The views of a scene show one set of named points, each view turned or mirrored, shifted and resized as a whole, with a little noise and some points left out.

Scene 1
View 1
z114: [  3 -10   9 -11   9  26  14  11 -15  13 -29 -25 -21 -25  13   7 -13   7
   4   5  -5  11   2  -3   8  17   5 -16   5 -17  -6   1 -11  14  -3   2
  -5  -4 -26 -34 -11  -2  19  -8  11 -19]
z50: [ -3   4 -19 -21   7   8   2  18 -13  -8 -17   0 -16 -10  12  10   6  13
   1  14 -19   7   9  -9 -15  36  13 -10  -2 -10 -20 -13  13  -4  -9  19
 -29 -18  -8 -28   8   7  24  20 -13 -22]
z392: [ -6   0   7 -23  23  31  15  13 -14  20 -16   1 -23 -29   3   3   4   4
   3   6  -4  11  18  -4   1   8  -1 -10   7  -5 -21  -6   0   5 -13   8
 -13 -17 -34 -20 -14   3  36   5  24 -10]
z257: [ -3  -6  18 -23  29  40  26  12 -16  34 -18 -13 -25 -36   3   3 -10   5
   8   3   2  25  11  -7  19   1 -13 -15  18  -7  -7   4  -5  10 -14   5
 -10 -14 -44 -28 -33  -6  51   6  53 -10]
z402: [-11   8  12 -18  21  17  -4   3  -2   9  -9  17  -4 -20   2   7  -7  12
 -10   5  -9  -1  16  -5 -21  29  -8 -18   3  -9 -23 -29  -2 -15  -6  12
 -14 -28 -10  -8   6   0  26 -10 -17 -19]
z45: [  5 -13  -9  10 -18  14   7  11 -11 -20 -43 -39 -24 -15  23   9  -6   9
   7   2 -13  10 -17  -5  16  36  24 -16   2 -29   7  15  -1  12   2   5
  -5   7 -15 -53   0  -6  -9 -15 -10 -28]
z868: [ -1  -6 -13 -39  18  41  34  27 -33  20 -25  -4 -45 -38   6  -8  30  -8
  20   9  -3  16  29   0  14 -15  22   5   0   6 -32  12   6  30 -22   3
 -18  -4 -56 -30 -24  17  35  28  52   3]
z793: [  5  -4 -15 -20   5  13   2  21 -20   0 -20 -11 -23 -12  15  12   5   5
   3  17 -13   2  11  -1 -16  27  25  -8  -3 -12 -23  -3  -4  12  -8  14
 -18  -7 -15 -29  11  15  14  15 -10 -22]
z891: [-15   2  17  13   5  24  -5   0   9  -1 -20  -2 -12 -21   5   9  -8   7
  -7  -5  -1   2  -2  -4   0  29  -1 -22  16 -22  -4  -3  -7 -11  -2   8
   4 -15 -19 -26   0 -13   8 -30  -4 -23]
z986: [  8 -15  19  -9   7  33  11   9 -19  22 -33 -28 -28 -31  13   5 -12  -4
   1   4   3  -3   9   8   2   4  15 -14  -1 -18 -15   5 -33  29   1  -8
  12   5 -32 -28  -5   7  -1 -29   3 -16]
z255: [ 10 -10   1 -20  17  16   7  19 -19  21 -16 -28 -17 -13  16  18 -21  11
   2  17  -9  17   2  -5  -6  27   4 -17  10 -17  -7  -1 -11  12  -7  14
 -16  -9 -17 -34  -6   3  37  18  12 -28]
z942: [-22  15 -23 -44  21  37  21  25 -20   3 -11  47 -40 -36  -7 -16  63 -10
  11   8  -7   0  48   0 -10 -10  23  11  -6  20 -57 -10  26   5 -28  13
 -29 -24 -49  -7  -7  23  32  32  30  11]
z149: [ -8   6  -8 -18  18  19  -1  20 -10   8  -5  15 -23 -16   3  10  16   1
  -1  13  -6   0  22   0 -20  18  15  -8   8  -5 -32  -6   0   1 -14  19
 -16 -20 -23 -16   9  13  26  17   5 -16]
z346: [ 13  -8 -11 -38  19  17  17  24 -31  19 -20 -24 -22 -18  16  10 -10  11
   8  21 -16  19  11  -7  -4  19   9  -8  -2  -8 -17  -7  -1  18 -11  12
 -29  -9 -21 -33  -9  11  43  33  14 -21]
z448: [ 16 -17   6 -19   9  19  15  15 -25  18 -32 -44 -20 -20  21  12 -27  10
   5  12 -11  16  -3  -4   6  22   7 -16   2 -21  -1   0 -17  22  -1   2
 -11   1 -19 -40 -10   1  25   1   5 -26]
z347: [-15   3  34  -5  26  36   5  -3   4  25 -12   8 -12 -33  -4   4 -13   4
  -8  -6   5   3  14  -2  -1  11 -18 -22  16 -12 -14 -13 -15  -7  -6   3
   5 -22 -31 -10 -12 -10  27 -31  14 -13]
z882: [-12  -5  17   2  -1  42  17   1  -5   2 -38  -6 -30 -40   4  -9  12  -4
   5 -12   2   1   9   2  21   2  10 -12   3 -13 -13   6  -6  12  -4  -8
   9  -2 -43 -29 -16  -6  -3 -39  14  -5]
z651: [ 11  -9 -10 -23   4  11  12  17 -23   0 -31 -30 -16 -15  21   9 -14  15
   5  14 -19  16  -1  -9   1  33  11 -12  -6 -17  -7  -9   1  11  -3   8
 -25  -4 -10 -40  -3   2  23  13  -9 -25]
z416: [ 10  -3 -46 -44  -9  10  15  32 -42 -18 -37  -6 -36 -17  20  -6  40  -1
  14  23 -26  -3  27   0 -15  17  52  10 -31  -1 -45 -10  14  29  -9   7
 -36   2 -18 -33  15  33  -2  32 -24  -9]
z709: [-10  -2   8  -6  11  36  12  12  -9  13 -22  -1 -31 -31   4   1  14  -5
   5   1   4   3  15   2   6   2  12  -9  11  -8 -21  10  -8  12 -11   4
   2  -8 -42 -25 -10   4  15 -10  25  -9]
z381: [-20  14 -16  -7   7  14  -5  14   2 -16 -10  26 -18 -14   2   6  24   8
  -1   5 -12   0  14  -8 -15  32  11  -9   7  -7 -26 -10  21 -19 -13  22
 -22 -25 -16 -20  10   2  17  10  -8 -16]
View 2
z402: [-29   7  -8   4 -14   4 -18  -9  -6  12  14 -22  -3  -1   7   0   8  19
   1   4  19   2  14 -13  15  16 -37   1  -6  -1  10   4  15   3   2  -5
   8   5  14  -5 -11   0   7  17 -12 -16]
z381: [-33   4  -7   7 -17  -9 -11  -7   2  18  11 -14 -12  10  13 -13   4  -6
  10  -9   8   6  -1 -21  22  11 -18  -3 -11 -21   7   5  16   0   4   7
   8   6   8 -10 -12   9   4   8   3 -32]
z149: [-12   4  -3   4 -19   4  -4 -11   7  18  17  -7  -6  -1   9   9   5  -7
   5  -1  -3  11   6 -17  16   9 -15  -1  -3 -15  -3   4   8   0   3  -4
   2  13   5  -7 -19   3   4   7   2 -20]
z416: [  0  -3  11  -1   1  -6  11  11  29  15   7  -7 -12  -4 -13  12 -10 -38
  25   8 -21   3  -6 -21  41  11   6  16   7 -38   5  30   7  -2 -11  -9
  20 -14 -37 -24  -2 -18   4  -2   9 -27]
z392: [-10   7  -8  -2 -15  17 -10 -11  -3  10  19   1   3  -9  10  14  21  -6
   7   9  -1  -3  -2  -7  12  20 -23   0   3 -15 -10  -5  14  -8   5  -7
  -5  13  15   3  -9  -2   1   9  -2   4]
z891: [-39  16  -4  -2  -6   5 -17   7 -12   5  10 -15  -8  11  11  -3   9  10
  18   8   0  -4  -3  16   3  27 -37 -11  -7   6  17  -7  19   1  17  11
  -8  12  22   1 -13   8  -3  15 -13  -8]
z868: [ 10   0  -5  -6 -15  22   5 -13   9  12  23  25   6 -17   7  24  28 -44
  17  12 -22  -7 -20 -12  21  18  -3   6  13 -40 -31  -1  10 -18  -3 -13
 -10  15   1   2  -5  -9  -4  -2  14  16]
z793: [ -5   8   3  -2  -2   6  -1   6  11   9   9 -14  -9   0   0  13  -7  -6
  13   6 -12   8   3  -7  18  18  -8  -1   2 -15  11   7   8  -2  12   0
   7   1  -7 -10 -11  -6   4   6   0 -22]
z651: [ -2  12  -3 -10  10  15  -9  15   4  -3   3 -17  -6  -4  -2  13  -3   6
  11   9  -3  -2  -4  -5  15  34  -9   0   9 -20  18   0  14 -10  26   3
  10  -8  -1  -2   4 -13   6   5   0 -14]
z50: [-13   6  -5   0  -5   1 -10   3   7  10   7 -19 -10   1   4   1  -3   3
   6  -3   5   5   1 -20  21  20 -10   0  -1 -24  13   5  14  -5  14   4
  14  -3   0  -8  -4  -3   7   6   4 -29]
z257: [  3   9 -15  -9 -12  33 -13 -12  -9   2  21  12  10 -16  14  21  32  -7
   3  11  -1 -10 -12  -4   6  31 -19  -3  12 -23 -18 -19  16 -20  18  -6
 -13  16  27  16  -3  -5   0   6   4  21]
z346: [ 16   7  -6  -8   0  23  -6  -1   8   2  12  -7   1 -15   2  24   5  -1
   1   8  -4   3   0 -17  16  27  -2   3  13 -29  -2  -3   9 -14  21  -7
   8   0   1   2   0 -14   8   2   7  -7]
z986: [-12  16   8 -10   3  20  -1  12   0   0  14  -4  -1  -5  -4  27   9  -6
  26  28 -26  -6  -1  29   4  28 -31  -1   7  11   8   1  11   0   6  -5
 -15  10   3  -1 -14  -8  -6  13 -16  14]
z45: [-22  19   4 -12  17   7  -6  33   1  -6  -3 -14 -15  12   0   3  -8  -7
  33  13 -23  -8 -20  24   9  41 -13 -11   2 -12  29  -3  18  -7  33  21
  -4  -5  -1  -3   1  -3  -5   4  -3 -14]
z882: [-35  12   1  -7  -4  10  -8   8  -8   5  15   7  -1   3   5   4  23 -22
  35  21 -17 -18 -20  25  11  29 -37  -2   0  -3   1  -2  21  -3  -1   3
 -19  12  12  -1  -6   1 -11  11 -11  17]
z448: [  6  17  -1 -14  11  26  -7  16   1  -8   7 -12  -1  -9  -2  25   3   8
  13  19 -13  -4  -4  11   6  38 -14  -4  13  -9  14  -8  12 -11  30   1
  -2   0   5   5   0 -13   2   6  -4   2]
z114: [ -9  14  -2  -9   2  20  -9  10  -3  -1  11  -6  -1  -4   3  16  10  -1
  16  15 -11  -6  -7  12   7  33 -22  -4   6  -8   7  -6  15  -8  19   2
  -6   6  10   3  -4  -6  -2   8  -5   4]
z942: [-15 -11  -7  10 -35  -2   1 -30  12  32  28  19   1 -10  11   2  29 -48
  12  -3  -1   0  -9 -39  38  -4 -11  14  -1 -44 -35  15  11  -6 -31 -18
   3  15  -3 -12 -12   0   1   2  14  -5]
z709: [-19   9  -1  -4 -13  13  -4  -4  -2  10  18   7  -2  -1   9  12  20 -19
  21  12 -17  -5 -10   9  10  20 -24  -4   1  -9  -8  -3  13  -5   3  -2
 -15  17  13   0 -14   2  -6   8  -3   8]
z255: [  7  14  -5  -9   0  24  -9   4   3   0  10 -13  -2  -8   5  22   2  12
   2   7  -5   6   2  -3   4  29 -10  -6   9 -14   6 -10  10 -10  31   0
   1   6  10   5  -7  -7   6   6   1  -9]
View 3
z257: [  0  18 -19 -10   2  10  18  11 -26  24  15  -9  40  25  23  18   5 -55
   8   7  22 -15 -26  19  10 -25   7  -5  17  17  11  -2  22   3  28 -14
 -10 -17  -5  -4  -4   2 -10  23 -18  -4]
z114: [  1  25   0  -2   3  18  13  -6 -20   0   5 -25   8  -1  11  12   6 -27
  20  -3  21 -20 -16  26  21 -15  11  -4  10   4  -2  -1  10   0  24  -9
 -11 -24 -19  18 -10 -13  -8  21  -5 -12]
z402: [  7  19   1  10  20   1  22 -11  -6   6 -20 -11  19   0  -6   7  14   0
  -5  11  16 -21   0  23  11 -13  12   2 -24  -2 -10 -11 -15  21  21   4
 -22  15 -26  21  -7   7   9  26 -12   0]
z381: [  3   7   6  10  15 -13  32 -13  14 -10 -23 -15  10  -9 -15  18   8   4
   9  26  -2 -18 -10  12  -2  -2  14   7 -24  -1 -11   6   1  -4  21   1
 -19   2 -30  -5   0  13  12  12  -8  13]
z149: [ -1  12  -2  11  14 -16  30 -10  -7  -2  -2 -17  16  -2   3  16   8 -14
  14  11  14 -13 -13  11   5   1  17  22 -14   2  -8  11  -9  -2  20   5
 -16   6 -15  -8  -8   7   8  18  -2   9]
z392: [  2  18 -13   1  13   0  24   0 -14  10   6 -12  25  10  11  17  11 -34
   8   7  21 -17 -20  18   7 -13  10   7   2   9   1   1   8   4  22  -6
 -13   1  -9   1  -9   4   0  21 -11  -2]
z942: [  3   0 -24  -2  29 -42  64   1  25   8  16  -8  19   7   6  27  17 -35
  14  16  11 -16 -45  -2 -29  15   5  31  -6  17  -2  34  23  -4  10   5
  -7  38   7 -35 -10  21  11   1 -18  15]
z255: [ -5  15  11   2  -9   9  18  -9 -32  13   1 -22  24  10  14   3  -2 -22
  21  -1  17 -11  -9  15  27 -11  20   3   0   1  -1   5  -9   7  27   1
 -14 -30 -25   7  -5 -12  -9  23  -4   0]
z986: [  2  39 -12   4  14  18   7 -10 -27 -13  19 -32  -7 -13  18  18  14 -32
  22 -15  39 -25 -17  35  23 -11  12   7  17   3  -5  -1   4  -2  19 -11
 -10 -12  -5  31 -23 -20  -6  25   5 -25]
z347: [  9  31 -23   5  25  15   4   3 -19   4  -5  -9  24   5   5  22  17 -29
 -12  12  28 -24  -4  36  11 -30   7  -4  -4   6  -1 -26   3   9  25 -16
 -22   9 -11  24 -11   9   7  32 -10 -11]
z346: [ -6   7  12  -4 -10  -1  36  -8 -22  24   9 -21  25  14  19  -2  -1 -26
  27  -6  15 -11 -23   6  19  -1  16   6   4   6   1  22  -2  14  23  10
  -7 -22 -20  -3  -6 -13 -12  16 -12   2]
z50: [ -1   6  20   5   3  -5  36 -17   2   3 -15 -21  10  -4  -5   3   3   3
  20  10   1 -16 -13   9  12   2  17   5 -17  -2 -10  14  -6   8  21  10
 -13 -12 -34   3  -1  -3   1  13  -9   8]
z868: [ -3  10 -21 -11   7 -15  45   5  -6  13  34 -18  20  13  26  24   8 -59
  30  -1  22 -13 -49   6  -5   3   7  18  25  20   7  32  33 -11  18  -6
   0  -6   9 -24 -11  -2  -9   6 -13   0]
z891: [  6  29  -3   8  16  20  -1  -8 -10 -18 -19 -20   3 -13  -8  22  10  -9
   2  16  15 -26   0  36  17 -24  12  -8  -8  -2  -8 -22   5  -6  27 -16
 -21 -14 -27  27  -6   2   6  25  -2  -9]
z882: [  9  35 -22  -4  23  18  11  -1   0 -21   8 -24  -9 -14   4  31  19 -34
  12   4  25 -32 -25  38   5 -18   1  -7  16   9  -2  -6  35 -13  20 -23
 -10  -7  -6  24 -15  -5  -1  17  -7 -22]
z793: [ -3  13  14   7   2  -5  31 -20 -10  -5   0 -29   1 -10   4   7   5  -6
  31  -2  13 -15 -15  12  17   7  19  15  -7  -2 -10  18  -8   2  19   8
 -11 -15 -23   5 -10 -12  -2  14   1   1]
z448: [ -3  23  11  -2  -8  22  15 -11 -32   7   7 -29  10   2  18   1   0 -25
  27 -12  24 -18 -15  22  32 -12  16  -6  13   2  -1   4   1   9  26  -2
  -8 -38 -24  21 -10 -25 -15  22  -4 -14]
z709: [  2  26 -19   2  17   3  16  -1 -10 -10  11 -20   8  -3  10  29  12 -37
  15   7  23 -21 -23  26   5 -13   9   9  10   9  -1   1  18 -13  22 -15
 -13  -5  -3   4 -12   1   1  19  -2  -7]
z45: [ -1  25  20  -1  -6  28   8 -19  -8 -26  -9 -39 -19 -23  -4  13   0  -7
  37   0   8 -27 -15  28  26  -9  14 -14  10  -2  -8   4  20 -15  25 -12
  -8 -53 -37  26  -5 -25 -10  12   3 -16]
z416: [ -3   4  22  -1   4 -25  66 -27  19  -9  14 -39 -21 -20   4   2   9  -1
  52 -14  10 -19 -41  -2   1  36  14  25  -2   1 -14  56   6   4   8  22
   3  -2 -18  -6 -15 -21  -6  -6  -5   1]
View 4
z942: [ 67 -17  -9 -31  33 -36   9  45  17  17   9 -43 -75 -52   2 -33 -33   8
  13 -18   4 -18  34 -33  11  20 -10 -70  52  53  36 -21 -54 -30 -20  71
   5  -7  -9  18  30  24   2   1  41  37]
z868: [ 59 -35  -8  -8  39 -43  15  51 -11 -35 -22 -14   9 -55  15 -66 -17  29
  19  16  -3   5  45  -8   0  -6 -14 -58  33  55  29  -6 -61 -21   0  43
  -2   8 -18  22  37  22  17   0  30  35]
z347: [ 40  32  22  24  -9 -38 -19  24  50   6 -48  33  17  -4 -16 -56 -17 -20
  14  15 -45 -20   3  -9  42  15  25 -27 -22  31  -1 -25 -75  15  -9   2
  16   2  28  29   0 -17  23   5  26   5]
z448: [ 33 -13   1  15  -7  -9  -4   5  -1 -64 -49  26  65  -3  35 -68 -19  19
  20  33 -27   5  -1  -4  31  -4  -5  -2 -13  22  -8 -19 -22  18   7   9
   1  21   2   6 -13   7  20 -10   3   5]
z793: [ 39  -4  -9 -23  -4   0  -7  -3  -4 -33  -9   2   9   5  40 -46 -35  12
   7  17 -15  -7  -9 -21  26  19  -3 -11   9  19  -8 -31  -5   9  -7  36
  -3  10   5  -6 -13  21   7  -6  13  15]
z416: [ 61 -31 -21 -44  13  20  14   7 -19 -58  18 -34 -33 -17  49 -37 -57  27
   3  25   4  -8   2 -50   0  30 -30 -26  37  22   8 -32  12 -15 -15  80
 -28   8 -29 -23 -23  33   4 -32   6  30]
z149: [ 39   6  -7 -26   2 -20 -14   8  11   6  -5  -4 -15  -4  23 -39 -27   0
   8  -5 -16 -14   1 -15  33  20   8 -26  16  32  -2 -30 -25   4  -9  33
  11   2  18   6   3  19   2   6  29  18]
z709: [ 53  10   9  -7  16 -30  -5  32   9 -20 -26  23  19 -12   0 -66 -26  -1
   4  30 -29  -8  13 -12  14  14  12 -38  -3  30   7 -21 -62   3 -15  24
  -5  -4   4  21  23   4  24   8  25  26]
z882: [ 67  20  24  10  13 -19   2  37  22 -42 -38  42  24  -4 -15 -75 -41  -9
   1  53 -41 -12   3 -26   6  19  13 -35 -21  16  16 -23 -75   9 -30  27
 -22 -10  -5  22  21 -12  40   1  13  23]
z891: [ 44  37  21   5 -14  -8 -20   3  32 -17 -39  47  23  26  -1 -58 -35 -18
   3  21 -43 -16 -26 -16  38  18  25  -8 -26   2   0 -36 -44  30 -28  13
   2  -7  24  18  10  -7  23  17  12   5]
z392: [ 43   0   5   6   4 -32  -7  26  23 -10 -34   7   9 -21   8 -53 -16   3
  19   5 -22  -8  14  -8  31   4   6 -31   6  38   9 -19 -53   3  -4  22
  13   7  11  21   9   6  14   2  26  14]
z50: [ 41  -4  -6 -14 -14   7 -10 -10  15 -26 -19  -1 -12   6  36 -34 -36   9
  17 -12 -10 -10 -22 -25  43  11  -7  -5  15  10   9 -37   1  15 -16  42
   9   8  11   1  -5  20   1   2  11   3]
z257: [ 42 -16   7  29  11 -48  -3  37  18 -25 -59  16  41 -39   6 -68   0  15
  32   2 -20   4  28   8  34 -21   1 -35   6  46  21  -8 -70   3   6   8
  22  15   9  35  30   5  19  11  26  11]
z986: [ 43  15  11   2   5 -20  -6  25   2 -45 -31  33  55  -1   9 -76 -28  -1
  -2  68 -44  -7  11 -13   8  25  12 -23 -26  30 -21 -19 -54   7  -2   8
 -20   7  -1   5 -19  -8  33 -18  12  23]
z381: [ 50  16   3 -24  -9   0 -14  -3  26   3 -10   5 -39  13  17 -30 -41  -8
   8 -21 -13 -21 -27 -30  41  20   7 -17  15   6  18 -42 -17  15 -32  48
  10  -8  19   9  18  18   2  19  21   9]
z651: [ 40 -16  -2   6 -14   6  -3  -6   7 -62 -39  13  32   2  41 -51 -31  19
  21  13 -16   0 -16 -18  37  -1 -13   3   1  10   4 -28  -3  18  -4  30
   2  19   2   1 -13  14  12  -9   0   1]
z402: [ 33  25  10   7 -25 -11 -20  -2  51   8 -29   9 -18   7   8 -30 -28 -15
  17  -8 -30 -26 -18 -24  54  24  13 -12  -6  22  -4 -37 -30  16 -12  22
  18   6  28  10 -25  -4   6  -6  20  -3]
z255: [ 27 -10  -5   3  -9 -16 -11  -1   2 -35 -41  15  45  -3  39 -57 -13  17
  22   6 -19   3  -1   3  42  -5   0  -4   1  28  -7 -21 -17  17   9  10
  17  21  15   9  -5  16   9   2  15   4]
z45: [ 53   4  11  -3  -6  19  -2  -4  -6 -80 -38  49  51  29  29 -71 -46  10
   3  42 -28   1 -33 -23  20   6  -1   5 -19 -14   9 -34 -12  32 -30  31
 -21   0  -3   3  16  10  28  10  -7  10]
View 5
z448: [ -1 -10  -4  12   2  -6 -25  -8   8   9   6   8 -21  11  -5  15  -4  32
  -8  27  -3 -30  31 -12 -23  24   6 -12  -3 -24  17  25  22  16 -18   1
 -15 -10  36  -1  -3  -6  19 -24   3  -4]
z257: [-51  11   1  -4  -7 -23 -48   6   3   4  -7   8 -28  32 -12  19 -19  40
  12  22 -19 -21  30 -18 -26  21  30   0 -49 -20  12  36  15  -4 -15 -24
   3  -6  32   6   7 -17  25   3  14 -16]
z402: [-13  13 -22  28  28 -41 -31   7  15  34   7   4  13  34  13   1   0  18
  15  17 -20 -26   1 -28  13  -5  -8   6 -26  -1   0  16  -1  22 -22   2
  22  -9  16  13  -4  19  20  -2   2   7]
z392: [-39   8  -3   4  10 -21 -35   1  12  13  -7   3 -16  28   5  12  -3  31
  22  17 -20 -18  15 -19 -10   5   9   3 -38  -5   5  25   6   4 -16 -12
   8  -9  23  15   4  -3  20   4  10  -6]
z346: [-11  11   4   2   1  -8 -39 -12  22   7  -4  -1  -8  12  10  32   7  17
   9   7 -21 -24  33 -14 -13  21   6  -8 -12  -7  22  40  19   6 -20 -10
  -3 -14  14   0 -14 -18  16 -17  21  -8]
z793: [ -5  -1   2   8  18  -3 -22 -17  26  16  -1   2  -7   4  20  13  18  18
  18   9 -21 -17  10  -8  -2   2 -15  -3   0   4   9  19   9  18 -15   4
  -2 -13  12  10  -5  -4  14 -21  10   4]
z50: [ -6   7   0   8  20 -24 -37  -9  23  29   7   7   5  10  24  17  14   8
  20   2 -26 -18   7  -8   7  -1  -9  -2  -2  -1   5  23   9  22 -13   7
  12 -11   3   8  -7   1  18 -31  20   4]
z942: [-64  15  21 -26  21 -16 -39  -5  28   3 -36  -8 -17  25  38  26  23  14
  73 -14 -38   4  10 -13   6 -21   4  11 -56  34  -8  34  -8 -24  -5 -22
  21 -12  -7  42   2 -11  12  28  40 -15]
z255: [-13  10  -6  14   2 -10 -36 -10  18  15   8   6  -8  14   0  18  -3  28
  -2  19 -21 -26  22 -14 -14  21   3  -4 -11 -17  21  28  17  20 -22  -7
  -3 -12  23  -7  -7 -14  20 -24   3   1]
z149: [-32  15  -2   9  20 -12 -30 -10  28  20  -4  -1  -2  16  21  10  13  23
  30   6 -33 -11   0 -14   4  -4 -10   7 -24  12   5  18   0  13 -17  -8
  12 -12   7  12  -3  -6  16  -5   7   6]
z114: [-18 -11  -3   7   8 -13 -26  -4   5  14   3  10 -25  16  -3   7  -5  35
   5  28  -6 -23  19 -12 -18  11   6  -6 -15 -18   5  19  14  14 -14   0
  -7  -8  36  10   6   0  20 -16   3  -4]
z381: [-29  11   0   6  27 -34 -39  -4  22  38   6  11   3  17  28   4  12  12
  36   1 -33  -8 -13  -7  15 -18 -10   8 -16   6  -8  12  -1  22  -8   8
  26  -7   0  17   5   7  21 -25  17   8]
z416: [ 11 -16  26 -15  25  11 -14 -27  34   2 -21  -7 -14  -9  48  32  49  -4
  46 -11 -15  -8  24   1   2 -10 -23 -13  14  27   2  30  10  -3  -5  12
  -9 -19  -3  31 -14  -5   3 -17  40  -7]
z882: [-37 -31   3  -3  19 -18 -15   5  -7  14  -7  17 -46  24   0  -8  -5  43
  28  36   6 -14   9  -8 -19 -10   9  -2 -29 -13 -17   6   7   3  -1   4
  -3  -1  44  33  26  16  21   0   2  -9]
z651: [  8  -6   1   8   9 -17 -33 -10  14  20   8   9  -9   8  10  20   7  15
   3  14 -10 -28  24  -8  -9  14   0 -12   6 -15  11  27  20  19 -14   9
  -5 -10  20   2  -7  -1  17 -35  18  -3]
z709: [-46  -9   3  -1  13  -9 -23  -4   7  10  -9   8 -33  19   3   0  -1  42
  27  24 -14 -10   8 -10 -16  -3   5   3 -34  -4  -3  13   5   4  -9  -8
  -1  -7  32  22  16  -2  20   2   2  -5]
z891: [-26  -9 -15  21  23 -32 -25   5   3  37  16  19 -15  23  -1 -14 -10  38
  10  34 -11 -19  -9 -12  -3  -7  -2   3 -18 -19  -8   0   4  30 -11   9
  10  -3  34  12  18  19  26 -21 -11   8]
z347: [-40   4 -22  23  18 -38 -28  15   1  25   3   9 -14  44  -8  -8 -19  42
  11  35 -10 -25   4 -29  -5   0   9   8 -48 -15  -2  12   0  14 -20  -9
  15  -4  38  17  13  16  24  13 -10   0]
z45: [  1 -33   8   2  14  -8 -21 -12   2  26  16  25 -34  -4   5   0   5  30
   3  28   2 -19   8   8 -19   2  -4 -15  22 -26  -4   6  21  29  -1  23
 -14  -4  34   9  16   6  22 -55   5   3]

In a view up to two points have been moved. Name them for each view, in the order of its rows, or write -.
view 1 => z392, z257
view 2 => -
view 3 => -
view 4 => z45
view 5 => z942
